Each row is a point on a tangle of strands that fork, close into loops and nearly touch. The rows are in no order.
In the rows, zero is written as 128.
Points whose rows are less than 47.1 apart are linked; no others are.
Q276: [193 114 161 104 171 100 103 119 172  93 127 179]
Q839: [102 158 129 146 155 140 181 115 116 118 148  63]
Q427: [106 113 122 135 164 119 122 113 123 149  87 144]
Q508: [152 130 144 113 167 108  90 107 142 135  96 177]
Q368: [135  61 115  97 146 138 159  98 134  76  87 173]
Q308: [148 156 122  96  79 104 124 163 101 152 156 160]
Q487: [101 129 115 176  91 192 143 114 163 117 173  80]
Q53: [138 105 150 123 167 155 200 141  92  73 110  69]
Q702: [159 142 126 166  71 168 129 178 136 151 162 173]
Q650: [ 97 130  96 152 112 131 175 124 112 157 151 132]
Q832: [ 96 152 110 166 102 181 140 110 152 103 181  62]
Q136: [154 153 139  60  90  70 108 140 142 153 138 132]
Q283: [ 94 125 103 135 124 118 104 118 113 159 120 150]
Q43: [140 117 138 119 169 114 110 115 129 136  78 172]
Q792: [148 137 111 166  71 173 145 163 138 150 163 175]
Q525: [112 129 140 147 172 136 165 127 112 113 113  59]
Q240: [ 98 139 135 152 172 133 118 118 122  98 109  40]
Q751: [144 157 123  92 103  86 123 157  99 159 140 160]
Q897: [102 128 105 139 102 127 104 131 109 156 143 158]
Q254: [121  69 137 108 154 152 148 105 131  54  80  83]
Q532: [172  91 140 104 165 129 123 115 148  90  98 197]
Q384: [ 86 112 124 147 164 125 138 112 128 134  97  79]
Q37: [ 92 159 130 158 161 135 118 117 117  95 131  37]
Q952: [ 97 119 135 146 173 135 123 116 128 101  93  49]
Q518: [182 149 159  74 144  67 116 126 164 137 115 148]
Q121: [113 115 114 191  81 182 123 149 149 148 157 144]
Q341: [115 132 120 121 102 123  54 112 129 149 139 157]
Q642: [125  85 144 129 163 139 180 130 109  99  83  87]
Q793: [139 131 134 116  66 127  62 144 126 144 156 151]
Q647: [155 138 139  89  52 102  99 169 134 146 160 135]
Q351: [104 118 112 188  89 190 146 124 162 129 169  98]
Q220: [102 104 123 139 166 125 136 114 126 141  77 124]
Q211: [ 95 175 118 156 149 145 129 114 123  95 156  46]
Q291: [115 140 105 130 126 105 149 143  95 166 127 164]
Q975: [135 127 128 131  65 136  80 157 117 149 158 156]
Q577: [130 144 121 108 134  99 130 142  95 162 109 167]
Q835: [142 154 130  95 124  89 120 145  99 158 118 168]
Q802: [ 99 180 115 157 135 160 136 109 125  92 171  53]
Q274: [151 145 145 113 162  94  64  94 166 137 122 166]
Q395: [137  68 127 107 152 139 156 115 128  97  71 164]
Q36: [124 135 121 118  90 119  66 126 116 150 144 159]
Q945: [129 155 145 141 178 146 199 131 106 103 133  67]
Q554: [161 155 142  53 102  59 116 138 163 152 129 127]
Q582: [120 146 101 124 104 112 140 148  95 162 146 168]
Q449: [123 176 136 139 176 149 190 119 109 103 143  63]
Q889: [189 139 165  87 155  71 106 121 179 127 123 149]
Q747: [ 97 115 102 179  84 172 138 131 145 141 160 125]
Q75: [188 113 156 104 168 111 110 116 154  96 110 186]
Q600: [142 141 152 132 180 159 202 141  94  76 122  69]
Q22: [136 150 140 111 140  96  56  95 154 142 130 162]
Q786: [151 156 141  84 120  82  88 122 130 151 127 153]
Q298: [135 140 101 154  74 156 157 156 123 150 168 175]
Q568: [167 132 156 117 178 103  80 104 164 120 116 172]
Q947: [117  81 135 130 165 135 165 122 120 118  74 110]
Q977: [126 145  98 139  90 131 158 153 102 155 160 171]
Q560: [156 146 133 101  58 109 108 173 116 147 161 146]
Q817: [ 92 124 127 150 164 131 156 116 118 129 113  67]
Q488: [182 141 160 101 164  81  89 111 172 127 126 156]
Q268: [155  73 122  98 155 134 139 108 134  77  92 196]
Q17: [157 135 129 144  64 152 114 178 125 147 169 166]
Q137: [112 112 111 178  78 169 101 150 136 151 157 154]
Q536: [119  86 146 124 166 148 141 120 125  69  78  66]
Q459: [162 144 133 123  58 133 115 182 118 148 167 155]
Q82: [ 92 122  94 155 104 140 160 123 122 151 160 133]
Q979: [141 102 136 118 162 120 130 123 122 132  71 171]
Q664: [100 116  95 171  89 162 152 127 136 148 167 133]
Q322: [153 146 138  69  65  81 108 155 147 147 153 127]
Q309: [100 168 114 159 113 172 136 107 141  95 179  55]
Q358: [138 147 133  97  95  96  73 123 128 151 141 154]
Q483: [106 111 110 162  81 160  84 141 126 148 149 152]
Q86: [ 93 138 103 151 130 135 184 114 119 150 148 104]
Q79: [ 96 122 113 137 145 118 109 112 122 156 102 146]
Q879: [101  96 135 140 170 131 143 114 130 125  83  92]
Q175: [167 155 147  72 129  72 100 128 139 144 116 151]
Q710: [135  82 133 117 160 128 154 124 120 117  66 161]
Q565: [129  85 146 118 158 149 187 134  98  73  98  74]
Q166: [101 146 113 149 142 135 190 109 118 133 153  82]
Q772: [113 100 147 133 172 139 133 118 129  79  83  54]
Q805: [127 144 129 109 121 104  49  95 142 147 136 161]
Q771: [ 97 120 103 150  92 142  93 130 116 151 148 154]
Q95: [114  98 146 137 173 137 177 128 109 109  96  72]

A fork is a point with three links, a tip a point with one. Leave the first point through the second and follow the links. Name the first fork or tip that comes.
Q832 / Q487 | Q747
Q710 / Q395 | Q276
Q22 / Q805 | Q36
Q449 / Q945 | Q642
Q283 / Q79 | Q879

How many points has the smallest loop of links through each point below? Write - if it is on no loop.
Q947 | 7
Q36 | 12
Q459 | 13

A tip is a point with one link. Name the tips that can be reached along the links from each point below, in the order of the rows.
Q86 | Q254
Q577 | Q554
Q508 | Q276, Q975
